A landscape with many valleys, sampled at points; each row gives a point and its height.
From any point a ball rolls to the lowest of the 2 points nearest to it. It stops when none of these is lower. Distance is the straight distance between rows; heights are no part of it.
<1047> (h 634): [122 137  80 147 130 133  44 115 141 152 106  67  75 110 131 137 170 143
 116 138 111 162 103 147 107 106 119 112]
<282> (h 652): [105  94 133 123 119 124  74 155 129 106  76  80  87 122  84  90 153 145
 142 156 120 120 184 121 118 123 161  95]
<725> (h 545): [140 137  89 143 136 146 103 126 141 166 137 111 150 104 154 161 172 169
 165  94  77 156  94  99 118  76  56 168]
<567> (h 664): [138  99 122 165 123  99  70 176 142 110 123  77 108 110 115  96 158 130
 137 133 108 133 170  97  92 105 189  57]
<719> (h 572): [135 123 142  93 179 100 147 114 141 151 140 167 155  73 140  98 173  81
 193 122 114 177 129 148 113 156 113 107]
<159> (h 508): [140 145  86 103 134 150 106 101 155 140 137 102 133  91 169 179 140 160
 130 126 102 144  61 126 130 117  78 167]
<363> (h 331): [169 140 167 151 107 123 194 140 122 143 176 148 148 128 128  94 106 114
 153 141 129  99 128 136 165 121  98  80]
<16> (h 268): [115 144 149 137  98 101 133 136  66 142 133 100 144 147 204 128 170 149
 174 200 139 153 144 145 151 125  96 124]
<811> (h 539): [123 149 175  85 145  99 121 132  86  67 105 138 139 149 133 106 116 110
 128 169 201 132 166 151 131 165 172 125]
<709> (h 434): [103 130 165 128 134 133 159 105  60 167 108 174 137 170 125 131 117 132
 131 154 154 155 175 173 173 138 139 167]
<826> (h 648): [ 95 142 135 150 141 119 101 124 111 148  87 138 100  93 132 117 129 106
  94 164 106 167  64 176 137 151 123 168]
<134> (h 560): [ 90 158 120 120  99 134 114 102 114 113 169 133 103 140 117 116 190  43
 134 126 122 132 144 111 120 165 127  78]
<54> (h 596): [153 104 149 117 174 107 129 154 136 172 117 133 146  94 111  95 170 113
 197 110 101 166 150 137  97 102 154 110]
<248> (h 678): [136 165 117 147 148 132 107 135 131 116 150  84 140 135 162 114 161 134
 161 130 115 172 124 118 110 127 136 114]
<756> (h 810): [126 129 131 144 180 145 118 150 166  83 127 125 168 140 112 159  92 163
 141  77 115 121 145  98  89 133 139 179]
<728> (h 582): [ 81 102 119 171 128 141 113 113 141 179 118 147 143  86 124 135 173 152
 143  84  76 175  98 101 115 116  66 147]
<148> (h 485): [ 96  68  70  96 103 133 110 102 169 113 141 140  95 109 133 176 162 134
  90  87 130 150  96  79  92 178  95  97]
<945> (h 415): [ 79 146 153 107 177 157 148 130 134 102 125 153 162 118 124 149 111 100
 105 116 139 114  90 134 129 175 149 192]
<689> (h 386): [ 77 112 139 120 128 137 142 116 110 110  90 160 138 171 133 142 138 164
  84 144 139 164 147 143 149 151 138 164]
<964> (h 458): [ 95  84  84 130  94 102 110 122 125 143 106 134  97  88 130 114 178 129
  95 108 129 171  91  94 106 159 111  76]
<336> (h 616): [107 124 139 156 133 118 126 129 119 164  79 128 122  56 114 104 156 152
 130 134  73 184  76 141 133 139  71 135]
<395> (h 660): [122 114  89 138 139  91  65 176 140 125  87  65 106 110 159 111 209 114
 133 113  93 169 167 109 101 101 172  76]
<612> (h 710): [132 116 117 117 145  84  94 170 105 135 103 100 104 103 153 127 129 104
 119 155 142 147 114 136  85 131 176 126]
<290> (h 602): [138  60  97  70 140 117 133 108 149 154  81 150 112 108 128 143 143 182
 128 102 147 169 144 151  93 138 103 133]
<36> (h 494): [127 182 174 124 161 148 136 121 118  74 124 144 149 134 125 106  97 108
 132 142 157 137 126 165 148 159 125 165]
<481> (h 359): [149 101 184 120 133  82 146 118  94 157  97 113 128 126 128  78 134 168
 195 183 150 174 199 183 166 120 104 122]
<619> (h 159): [163 167 131 122 122 142 185  86 139 124 150 174 136 170 113 126  74 145
 121 105 164  93 138 148 185 110 102 157]
<559> (h 583): [108 136 124 151  82 109 107 134  88 152 142 114  66 149 124 104 154  84
 124 165 139 113 140 138 120 134 120  64]
<306> (h 263): [127 153  70  65 113 126 127  90 148 146 204 139 141 111 177 164 184  57
 148  72 149 103 122 130  87 137 118 107]
<537> (h 745): [174 112 125 106 127 120 131 144 120 124 106 122 109 129  86 134  41 138
  85 147 154  86 120 143 134 117 185 115]
<353> (h 515): [128 145 137 137 147 165 102 155 166 150 116 134 104 106  76 140  76 106
 128 109  94  67 102 108  98 100 147 175]
<103> (h 145): [133 141  98 133 103 158 156 129 131 120 166 174 159 195 199 153 122 156
  96  56 135  90 139  83 131 120 105 178]
<139> (h 877): [155 144 176 145 168 136 191 151  93 130 126 128 161 124 107 145  64 145
  86 162 130 106 120 163 203 118 159 157]
<701> (h 299): [ 91 119 128 105 127 158 152 145 120 129 148 147 166 113 187 130 145 108
 122  97 133 128  91  95 111 168 129 157]
<246> (h 694): [133 132 100 158 141 111 132 161 131 121 159  96 173 103 178 130 181 126
 141 102  95 165  99  54  99 131 107  99]
<449> (h 203): [140 129 130 181  81 105 114 135  89 138 122  90 110 172 179 112 122 178
 124 172 139 161 123 131 144 124 109 128]
<242> (h 467): [154 127 116  77  93 122 180  97 149  87 145 119 147 113 112 148 128 111
 123 148 173  73 114 114 125 132  99 110]
<77> (h 269): [206 109 144 126  86 101 174 116 151 157 158 158 123 122  91 105  90 114
 162 113 157 102 156 120 128 123 102  61]
<1026> (h 855): [148 169 165 181 170 135 145 168 132 114 139 117 167 138 111 119  41 160
  93 114 112  99 112 117 176 106 193 189]
<374> (h 585): [129  85 138  47 147 113 106 104 141 110  91 138 131 156 135 142 152 147
 152 122 181 153 193 151  86 126 127 126]
<1014> (h 480): [111 134 166 101 153 162 173 113 118 101 142 169 202 140 135 155 146 131
 164  89 147 105 173  94 108 119 119 175]
<262> (h 19): [125 138 118 117  87 146 183 110 112 149 155 195 154 184 174 141 125 128
  93 110 159  90 133 135 162 118 109 144]
<131> (h 385): [113 152 129  77 133 132 133 126  93 134 169 119 172 121 132 169 196  95
 186 157 161  92 137 146  81  77 126 152]
<784> (h 535): [ 91 168 124 122 160 122 106 115 112  83 126 102 116 128 100  83 203  62
 170 118 113 149 172 101 134 172 134  83]
<812> (h 620): [151  83  81  96 110 117 122 100 135 159  85  92 117  88 132 153 170 182
 121 137 140 173 114 133  93 106  68 118]
<844> (h 618): [146 101 108 111 177 107 115 166 146 154 139 123 137  94 128  98 176  79
 157  59  86 155 142 101  79 112 180  79]
<653> (h 321): [154 148 167 127 127  73 153 106  89 147 139 111 162 131 182  83 142 131
 188 192 174 168 153 175 172 131 104 116]
<18> (h 87): [144  91 137  96 107 116 156 138 129 116 111 156 109 106  62  97  94  93
 106 148 145 105 116 113 114 182 135  61]
<149> (h 682): [ 91 129 139 164 159 114  62 165 121 150  91 115  94  67 145  88 130  70
 124 158  99 138  67 155  89 130 170 147]
<586> (h 456): [143  99  95 144 137 130  92 146 194 130  95 150 100 113 108 150  48 138
  99  71  91  98 119 120 107 113 166 167]
<462> (h 802): [ 96 131 184 204 122 140 108 157 119 151 118 118  92 146  91 107 111 136
 153 123  74 120 156 137 131  92 138 122]
<1034> (h 506): [ 83 119 149 120 141 121 113 124 123  69 129 134 129 135 103  91 164 122
 158 128 136 166 176 103 137 201 118 100]
<1013> (h 662): [120 186  92 143 162 136  54 117 154  81 162  71 110 135 122 141 186  94
 158 111  99 137 126 103 107 105 141  93]
<802> (h 452): [117 121 112 189  87 123 120 106 133 147 115 176  99 160 133 103  67 120
  65 118 118 148 112 165 152 138 132 153]
<204> (h 474): [130 142 135 141 102 157 202 170 103 124 148 120 180 131 172 115 106 172
  80 169 116  84  87 103 189 113 113 133]
<595> (h 312): [177 111 109 127  72 102 151  68 132 159 158 140  93 140 125 113 114 126
 156 139 175 134 166 171 137 114  86  62]
<558> (h 347): [146 138 112 109  76 116 112  78 131 148 155 112  94 170  92 152 157 127
 161 144 176  84 172 167 115  82 112  74]
<955> (h 580): [118 104 155 131 146 158 149 158 132 149  99 153 123 118  45 128  69 125
 110 114  87  97 129 125 147 120 152 159]
<873> (h 204): [134  91 119 100 110 141 163 152 133 157 139 178 167 140 192 168 140 176
  87  73 100 127 129  73 140 124 113 202]
<502> (h 649): [118 110  74 119 157 128  41 121 174  92 114  69  96 112 139 134 203 113
 142  95 104 174 147 117  90 128 134 102]
<878> (h 399): [127 163 193 156 146 125 165 116 112 157 160 154 139 124  98 109 123  90
 195 139 106 132 140 175 159 116  88 113]
<73> (h 317): [116  76 120 102 152 143 155 136 127 133  94 161 152 151 128 163 120 175
  83 100  99 141 132  91 135 131 152 182]
<457> (h 835): [131 166 139 223 149 158 110 147 131 150 140 150 130 161  83 131  52 155
 117  97  92  95 122 150 174  91 154 179]
<843> (h 538): [133 161 158 107 200 124 118  90 129 122 129 145 139  94 130  85 130  94
 172 134 149 180 117 189 133 167 117 157]
<1036> (h 897): [ 91 141 156 151 147 134 150 149  78 121 108 151 123 142 126 122  79 120
  64 180 115 120 111 162 177 155 189 183]
<891> (h 420): [ 70  90 113 155  59 110 139  95  92 196 122 149 106  97 153 127 195 112
 101 141 132 157  88 118 122 129  72 108]
<679> (h 391): [139 136 165  86 142 173 210 118 131  97 140 155 194 132  93 174 137 150
 163 121 140  70 160 108 166  87  99 177]
<774> (h 413): [135 125 110 153  88 116 175 181 119 111 131 135 143 149 197 118  82 149
  41 152 140  96  81  88 153 147 164 143]
<69> (h 373): [ 87 112 107 117  92 133 160 124 111 174 139 162 129 115 175 134 145 100
 111 150 137 126  85  98 120 133 125 126]
<87> (h 601): [134 120 153 158 104  99 106 125 105 160 126  64  62  98 119 101 158 127
 142 169  92 130 139 147 150 132 105  50]
<696> (h 405): [122 117  82 155 125 142 127 119 154 134 107 153 117 140 127 158  72 131
  62 112 122 108  79 135 147 144 156 179]
<845> (h 457): [108 143 152  68 144 141 161 130  89 118 133 146 192 143 155 162 137 114
 153 163 175 114 147 141 115  92 133 177]
<871> (h 466): [108 147 195 153 153 134 151 125  96 173 101 157 118 135 111 108 116 111
 150 173  99 145 129 185 166 108 124 178]
<958> (h 276): [137 170 134 143 108 143 124 128 115  87 157  92 142 175 165 145  95 164
 104 168 169 132 105 118 139 131 128 144]
<949> (h 726): [159 107 127 123 133 100  86 161 121 159  75 116  86 114 121 113  64 127
 102 142 145 132 119 166  91 104 198 131]
<1023> (h 320): [153 170 108  89 134 118 135 100 117 148 197 128 160 132 154 163 171  82
 185 108 160 127 152 155  86  98 150 118]
<722> (h 200): [158  85 159 103 130 113 151 112 126 139 107 160 114 122  52  81 107 123
 158 117 132 127 178 145 117 135 127  76]
<700> (h 469): [169 115  63 111 122 135 109 133 155 129  88  79 115 117 150 173  99 195
  84 125 121 131  82 114 118 116 121 159]
<456> (h 259): [143 157  61 138 107 126 102 106 158 128 180 144 102 145 174 140 132  73
 131  63 128 107 109 106  76 142 131 100]
<459> (h 767): [139 147 153 143 133 154 111 131 132  82 130  89 101 125  86 130  55 154
  89 159 127  85  94 132 170 128 149 124]
<857> (h 369): [136 126 116 154 110 116 163 148 149 102 145 167 145 156 180  94  99 134
  79 135 150 148  92 103 144 175 126 118]
<274> (h 470): [118 115 142 132 113 152 152 122 131  88 132 111 144 140  94 141 174 139
 155 144 125 129 162  90 133 139  90  88]
<930> (h 356): [113 168 115 129 112 171 113 133 126  71 168  76 154 148 147 168 129 135
 121 152 148  65  87  78 129 111 124 125]
<597> (h 790): [138 143 148 115 156 156 110 136 154  45 123 103 149 142  80 145  62 146
 124 108 140  95 135 105 132 137 153 151]
<209> (h 500): [154  92  95  68 101 136 143  86 179 121 143 159 114 128 112 164 122 128
 107  97 150 103 107 118 115 165  91 113]
<499> (h 617): [129 145 117 177 121  96  62 134 118 142  93  61  58  97 122  83 136 153
 130 165  91 159 124 171 143 116 123 103]
<1027> (h 422): [134 139 124 101  98 155 162 136 141  83 178  86 156 148 104 157 156 122
 127 159 145  48 130  74 144 120  90 100]
<1004> (h 627): [ 82  81 149 122 141 151 114 166 135 108  80 122 111 114  40 105 115 129
  99 147  94 104 150 123 107 135 163 125]
<196> (h 638): [185 119  99  79 134 113 133 125 156 138 146 112 123  94 105 131 164  72
 149  88 112 133 131 110 108 126 149  56]
<658> (h 273): [190 114 137  83 134 140 170 100 152 137 127 162 158 125  73 162 101 160
 154 100 144  97 162 143 170  99  93 176]
<97> (h 566): [118 132 136  66 139 122 106 114 109  76 101 119 121 145 139 137 167 107
 154 157 186 111 170 143  92 137 162 115]
<782> (h 787): [113 152 165 165 122 159  75 124 137 132 132  92  62 140  65 127  82 158
 125 143  93 102 142 155 143  94 148 115]
<743> (h 819): [107 158 177 217 130 148 133 133 107 142 152 159 134 179  95 101  66 146
 120 113  88 138 157 161 168 114 132 139]
<231> (h 443): [146 104  75 154  93 104 105 113 171 113  98 122 106 158 164 167  74 182
  58 114 140 141 112 112 126 136 132 156]
<981> (h 318): [150 158  99 191 126 118 120 144 168 112 170 157 133 159 185 117  76 109
 121  82 135 106 103 104 110 170 138 128]

Two balls start at each pair of points below. Name the first point that both come to, or write never.
<782>, <1047> => never
<567>, <462> => <696>
<844>, <290> => <36>
<597>, <139> => <459>

Call two points neighbours if one is among the 2 nearest of the other. Go from one point of each pair to the other, from neighbour to neighbour, staying as low as possible. Name the highest point that can't be avoided.
<18>, <456> => <1014>
<77>, <262> => <871>
<701>, <449> => <209>
